A landscape with many peaks, sampled at points; each row gives a point and its height.
From any point a climber steps to the highest of the 6 points nearest to it. It stops when none of these is higher. Distance is the straight distance between rows; heights are no part of it.
Q_942 height 56.8: 156 100  88  93 103 137 122 117 125 114  78 109 142  30  59 141 106 113  25 109 115  84  75  90  95 116 114 132
Q_369 height 38.8:  85 145  59  93  96  86  82  87  66 110  53 113  76  81  69  70 100 111 101  73 120  54 112 113 103 106  82  54
Q_866 height 15.8:  99  88 133 110 104  90 124  86 101  72  92 130 130 157 112 128 128 128 102  83 119 122 108 132  88 115 105 106
Q_163 height 26.0: 116 108 129 104 128 120  71  92 147 108 123 100  88  89 129 121  85 106 119  97  94 140  85  89  96 132 103 130
Q_679 height 55.7:  94  97  91  68 109 105  94  99  84  89  21  93 115 122  58  61  91 144  79  93 118  53 131 117 111 131 109  53
Q_240 height 63.7:  83 114  58  87  75  74  95  67  12 125  76 105  69 114  95  67 123  57 121  48 103  60 103 120 117 123 129  45
Q_558 height 35.7: 108 130  68 125  96  74 104  75  43 128 114 109  80  98  86  86 134  46 113  92  76  59  99 122 125  77 109  58
Q_366 height 53.4: 126 137  66 135  72 115  97  91  79 109 133 125  55 104  95  64  92  88 112  84 124  86 118 105 120  83  82 111
Q_16 height 57.0:  93 106  98 126  95  71 109  85 118  98  95 100  81 146 126  94  99  80 148 159 128 155 114  95  53 129  85 123
Q_883 height 33.7:  84  98  74 100  99  95 117  47  68 102 139 137 106 132 159  96 113  30 135 118  98 130 126 104 109 108  83  98
Q_783 height 59.0: 111  88  89  86 103 115 104  85 108 114  43 113 111  65  57 105 102 132  54  99 111  80 123  89  89 136  88 112
Q_7 height 30.7:  62  89 104  77 131  65 131 117  82  94 113 117 133 165  67 148 129 103  90  64  98  92 161 138 123 103 133  63
Q_371 height 0.3: 103  99  97  78  90  89 146 112 127  96  86 137  97 139  70 108 158 124  48  70 151  97 141 139 103 117 102  92
Q_805 height 57.3:  83  78 169  80 131 118 148 130  97  93  77  76 150  54 100 103  85 134 101  68  50  98 136 102 111  73 100 100
Q_894 height 17.0: 117 103  86 113  68  77 129  90  99  86  93 130 100 152  88  73 129 107  88  82 129  88 137 132 108  83  74 113
Q_904 height 61.8: 109 101 101 113 108 106  58 104 115  97 145 118 100  80 130 109  65  82  99  92 109 103  71  82 132  85  93  97
Q_861 height 35.6: 111  87  83 108  70 102 108  80 123  77  95 127  92 106  58 102 107 118  85  96 107  95 131 100 101 106  92 117
Q_529 height 67.9: 114  81  98 134  81 114 123  73 119  59 119 136 103 140 118  94 113  91 122  99 102 105 108 109 101  90  85 113
Q_261 height 60.8: 110  98 119  99 104 108  84 132 126 106 113  69 107  56  86  83  45  57  89  82 113  86  44  98 115  66  98  70
Q_403 height 29.8: 126 113  65 119  81  77 128  59  45 111 139 136  80 127 128  78 121  48 117 129 114  95 111 114 135  84  83  86
Q_731 height 45.2:  97 116 126 119  84  87  85  87 126 103 120  78  66 118 114 125  95 113 137 175 117 156 130  86  47 120 110 141
Q_608 height 54.0:  86  87  75 110  87  87 123  95  97  84 122  98  90 168 164  96 116  67 131 149 112 132 112  96  80 100  76 102
Q_910 height 51.2:  67  95  90  73  90  47 107 113  36 122  97  98 116 143  67  84 139  56 112  69  60  81 154 129 122  74 118  53
Q_230 height 62.3:  92  93  69 120  88  97  92  67 116  92 118  90  67 130 149 103  95  86 144 144 123 146 119  82  78 119  88 110
Q_259 height 39.1:  81 127  77  76  96  79 101  84  43 111 100 107  95 118  76  85 128  83 107  71  72  62 113 107 125 101 109  54
Q_206 height 52.1: 102  94 110  72 112 119 109 139  60 141  42  89 143  13  81  79  75 150  52  89 107  79 102 115  67 120 106  93
Q_182 height 56.1:  94  86 101  49  97 129  96 104  65 108  16  82 120  67  63  69  68 149  67 113 113  47 138 100  96 106  90  60
Q_330 height 57.4:  82 115 129  82 118  93  61 112 157 116 144  84  87  53 166 127  83  55 114  83 103 146  60  71 119  88 117 109
Q_222 height 3.8: 124  80 155  99 128 116  78  99 134 105 110 110 100  78  84 143  84 126 137 106 100 124  74 102  74 142 112 139
Q_680 height 30.1:  97  93 109  90 104 122  79  80 134  96 128 109  73 112 145 124 107  98 146 100 102 130 105  97  83 110 118 124
Q_152 height 51.3: 106 109 130 104 124  87 117 107 118  65  92  81 111  81  92 112  81 125 103  91  71  86  81 101 110  80 111  89
Q_285 height 41.3: 102  85 131 119  87  89 112  92 140  80  98 127  89 146  96  98 132 132 120 153 109 138 130 119  52 141 104 129
Q_936 height 50.5:  80  98 111  77 102  69 132  95 110  73  77 106 142 133  91 120 142 109 106  81  71  76 118 124 117  71 101  74
Q_328 height 61.9: 104  92  70  96  66  92  94  76 127  72 110 119  88 156 137  91  87  83 138 135 142 136 109 102  40 109  87 111
Q_255 height 22.3:  87 118  79  67  95  70  97  87  66 107  57 121  99 145  78  96 109 123  85  70 123  68 144 141 117 147 112  49
Q_56 height 60.1:  97 104 130  98  95 105 100 147  92 124  84  68 114  48  72  91  52 100  87  81  95  97  61  97 106  45  88  83
Q_946 height 22.4: 119  96  70 114  92  75 113  76  85  89 120 108 110 123  92 105 120  74 112 101  94  85 112 111 126  90  79 110
Q_550 height 68.3:  83 144  91 106 107 107  98 151  76 141  90  80  46  75  85  88  93  93 109  86 114  71  69 100 112  56  87  68
Q_923 height 65.8: 114  78  72 140  51 125  51 133 131 117 154 100  95  81 136  89  64  80  65 103 131 100  62  69 137 122  76 110
Q_868 height 51.0: 106  94 122  84 117 100  92 119 147  84 119  89 109  59 112 115  66  96 123  81  94  97  51 102 100 107 105  99
Q_310 height 68.0:  83 100 134  78 127  92 147 112 102  92  54  66 115 100  70 110 111 150  93  70  80  85 129  97 116  64 109  57
Q_977 height 56.7: 103  75  93 120  56 142  48 108 128 131 139  63 101  71 139 105  92 106  88  90 123 124  45  68  84 173 112 137
Q_662 height 53.9: 132  95 105 100 112 106 102 132 136 102  94  83 131  53  67 124  56 113  78  78  91 113  48  89  84 105 126 100
Q_332 height 66.8:  98 122 106  82 104  91 113 126  90 111  76  88  83  60  79  82  88 119  73  73  97 101 102  91  98  64  87  84
Q_819 height 54.4: 124 105  84 107 109 113  93 124 118  75 103  92  99  51  83 101  45 108  66  89 117 100  58  86 105  89  98 115
Q_372 height 15.2:  95 120  67  80  72 105  96  71  82 100  71 136  81 122  65  66 119 123  59  78 144  79 151 133 107 130  85  81
Q_652 height 66.9:  96  92  64 118  83  93  57  90 135  88 121  74  76 124 140 101  81 102 121 160 129 153 102  50  65 131 100 123
Q_798 height 40.4: 100  90 100 111  66  90 128  78 100  97 103 105  93 159 125  92 127  85 140 126 118 133 108 119  59 112 114 116
Q_257 height 60.9:  95 131 128  82 107 134  91 129  48 144  68  92  79  69  70  76  64 132  99  54 111  80  75 105  97  71  96  67
Q_914 height 61.0:  82  87 153  85 133 109 128 131  91  85  66  86 136  83 108 114 118 147 115  82  48  93 110 103 105  66 103  93
Q_592 height 58.3:  64  97  96 101 160 109  81 109  74 129 115  99  96  73 150 109  90  56 109 103  64  99  60 106 115  71  99  90
Q_275 height 49.0: 135 103  89 124 109 121  74 112 129  76 134 115  89  79  87 102  66 107  91 100  94  93  74  88 114 102  84 123
Q_962 height 66.5: 133  83  70 124  51  77  98  60 131  87 106 107 115 147  86 117  94  99  77 176 148 121 112  93  51 125  93 106
Q_527 height 54.5:  69 108  88 110 119  77  96  96  58  94 103  96 103  86 108  79 120  62 105 114  63  63  82 116 108  53  99  81
Q_571 height 65.3: 122  94  84  80 121  99 120 105 119  98  65  91 113  40  52 131 107 129  53  80  93  89 107  95  91 109  96  91
Q_800 height 65.0: 149  81  71 117  49  79 108  85 123 100  85  96 113 147  61 105 139 110  51 172 133 113 116  93  42 135 126 121
Q_445 height 33.8: 136  95  91 119  91 145  85 121 132 100 109 107 100 102  82 121  64 123  51 110 100  95  71  73 103 128 118 140
Q_804 height 55.9:  38  98 114  77 113  86 121 101  68 114  93  84 121 132  91  85 135  86 101  84  52  75 127 134 114  50 114  75
Q_303 height 51.8: 147  65 103 125  77 113 130  94 121  77  99 111 114 120  65 109 113 131  73 128 115 104 116  78  64 108 120 131
Q_640 height 19.6:  74  94  81  94  85  97 128  68  85 113 113 146 110 155 154 123 137  35 133 105  91 132 114 137  88 100  86 101
Q_870 height 37.5: 120 110 105  93 108  89 113  81 110  62 105 105 100 105  81 120 118 108  93  86  84  84 110  95 113  73  99  80
Q_711 height 13.3:  90 127  70  83  77  59  91  77  53 109  96 118  83 133  75  77 136  96 109  69 114  80 118 148 130  97  85  86
Q_498 height 47.2:  80 111  97 130 101 114  81 102 105 108 149  90  75 102 188  95  98  93 120 107 103 141 103  73 110 112  83 128
Q_179 height 57.2:  70 127 102  90 106  84 105 107  54 103  64  77  73  78  83  79  99 113 109  74  84  74  91 106 119  45  90  76
Q_627 height 35.5:  62 125  68  69  88  58  81  92  17 114  72  87  86 147  75  89 117  77  93  70  92  71 136 120 122 106 136  39
Q_887 height 63.5:  77  99  61 103  73  62  93  73 106  94 115  98  72 121 161  89 113  63 139 150 150 150 104  59  88 131  64 111
Q_931 height 19.4: 148  82 138 105 119 147 106 110 132 139 112  55 137 102  97 120  80 105  68 165 131 103  23  85 121 190 117 164
Q_190 height 64.8: 100  71 135  86 136  90 124 107 126  62  85 111 110  83 101 130 105 137 121  90  63  96  83 100  82 109 114 111
Q_970 height 58.4: 114  96  89 137  81 125  73  87 135  94 149 100  83 110 127  95  69 108  87 129  96 134  90  70  84 117  93 126
Q_109 height 16.4: 100  96 132 108 131 115  93  86 121  73  97 112  94 100 101 117 101 131 156  98  87 122  96 103  80 118 111 158
Q_872 height 56.9:  99 104  85 109 132 101  64  98 103  91 131 105 106  76 131 109  80  66 114  71  89  78  77  95 118  79  84  97
Q_373 height 50.1:  97 110  75 122 116  95  90  73 106  93 127 139  87 106 150 102  96  64 129 113 110  91 102 102 131  95  84 107
Q_480 height 47.5: 112 114  69 140  88 110 106  78  91  80 133 105  93 122 128  59 101  76 110 121 123 102  90  94 109  87  55 113
Q_178 height 59.5:  63  89  83  90 104 103  92  96  20 119 113 100  90  82  82  49 143  57 103  73  37  78 122  98 109  58 130  88
Q_740 height 63.3:  59 108 110  60 129  86 130 110 108  98  38  65 114 121  64 102 113 133  85  73  99  66 154 137 118  88 101  64
Q_119 height 24.3: 131  89 112 123  98 109  97  79 122  60 106 118  84 125 106 112 106 118 116 120  98 117 103  85  75 110 121 134
Q_537 height 53.3: 135  68 114  79 111 124  99 105 126  87  86  95 134  52  42 138  90 117  60  94  95 110  53  90  92 134 118 125
Q_54 height 60.4:  52  98 103  98 129 101  94 111  50 119 112  98 110 100 112  92 120  71 119  81  24  74  72  95 115  49 104  94
Q_455 height 50.2: 139  92  89 135  91 115 111  87 117  95 131  89  98 117  94 107  80 114  77 160  95 124  90  73  61 137 111 154
Q_634 height 60.0: 126 121  87 139 107 101  71 102 102 105 123 112  74  75  85  81  89  77 100  96 125  68  82  99 147  72  90  85
Q_130 height 66.4: 121  95  84 116  84 115  84 115 138 121 108  63 137  35  78 103  37  84  61  79 121 105  64 101 101 104 102 105
Q_694 height 61.2:  83 120 117  65 112  92 107 113  97 100  41  83  94  75  53  87  91 153  72  81  91  70 131  90  90 107  80  80
Q_661 height 60.5: 111  77 138  78 142  94 137 116 123  58  63  75 137  64  76 123 113 152  80  96  75  95 100  86  85 101 106  89
Q_671 height 61.7: 109  86 121  80 112  77 121 106 138  84  51  79 112  94  43 108 122 131  78  78  95  81 141  86  94  80 108  95
Q_236 height 56.0:  95  96 164  69 101 124 126 121  57 112  75  95 122  71  83 109 102 126 101  79  58  68 134  96 154  56  90  99
Q_29 height 52.9: 109  83  38 148  78  96  98  99 109  98 143  80  84 117 138  80  74  91  92 139 121 114 101  54  95 101  69  89
Q_71 height 67.0:  90 101 130 103  59 123  44 115 164 119 144  76  98  56 146 100  79  77 113  83 142 157  63  67  98 135  98 137
Q_762 height 59.4: 124  80 109 117  75  91 113 105 126  90  85 125  88 163  81  99  91 108  83 157 135 140 105 109  47 134 110 117
Q_401 height 59.2:  64  93 149  90 142 153  94 137  81 121 106  96 119  57 138  86  81  82 117  88  51  81  51 123 118  52  96  91
Q_423 height 46.5:  69 118  75  70 101  63 101  99  76 112  72 100 106 136  79  99 123 103  91  80  90  67 142 124 124  98 106  49
Q_840 height 60.7:  82  90 139  96 118 127  89 137  54 123 106  90 128  65 133  78 111  66 110  80  41  85  43 109 119  34  94  93
Q_309 height 62.5:  86 115 108 104 120 127  99 122  47 137 126  87  78  70 103  76 114  73  96  82  57  74  82 101 122  24 113  80
Q_902 height 55.1:  78 113 128 101  80  99  64 120 138 117 162  87  76  88 160 110 102  93 135 106 122 170 106  57  99 128  96 146
Q_684 height 16.5: 115  99 124  96  92 116  67 108 127 105 118 108  76  91 102 115  81 130 116 141 102 151  88  81  71 148 123 158
Q_647 height 32.4: 103 100 112  86 133 103  86  84 109  69  96 117 103  83 131 141  99  86 129 103  64  98  64  99 107  96 109 118

Call two points neighbours if one is among the 6 nearest of the other. Go from one point of each pair to the other, from neighbour to neighbour, staying as high as possible. Name the lowest point that can't be avoided.
Q_190, Q_240 => Q_423
Q_190, Q_652 => Q_970
Q_550, Q_130 => Q_56
Q_529, Q_571 => Q_373
Q_962, Q_652 => Q_328
Q_310, Q_190 => Q_914
Q_310, Q_571 => Q_671
Q_904, Q_130 => Q_261
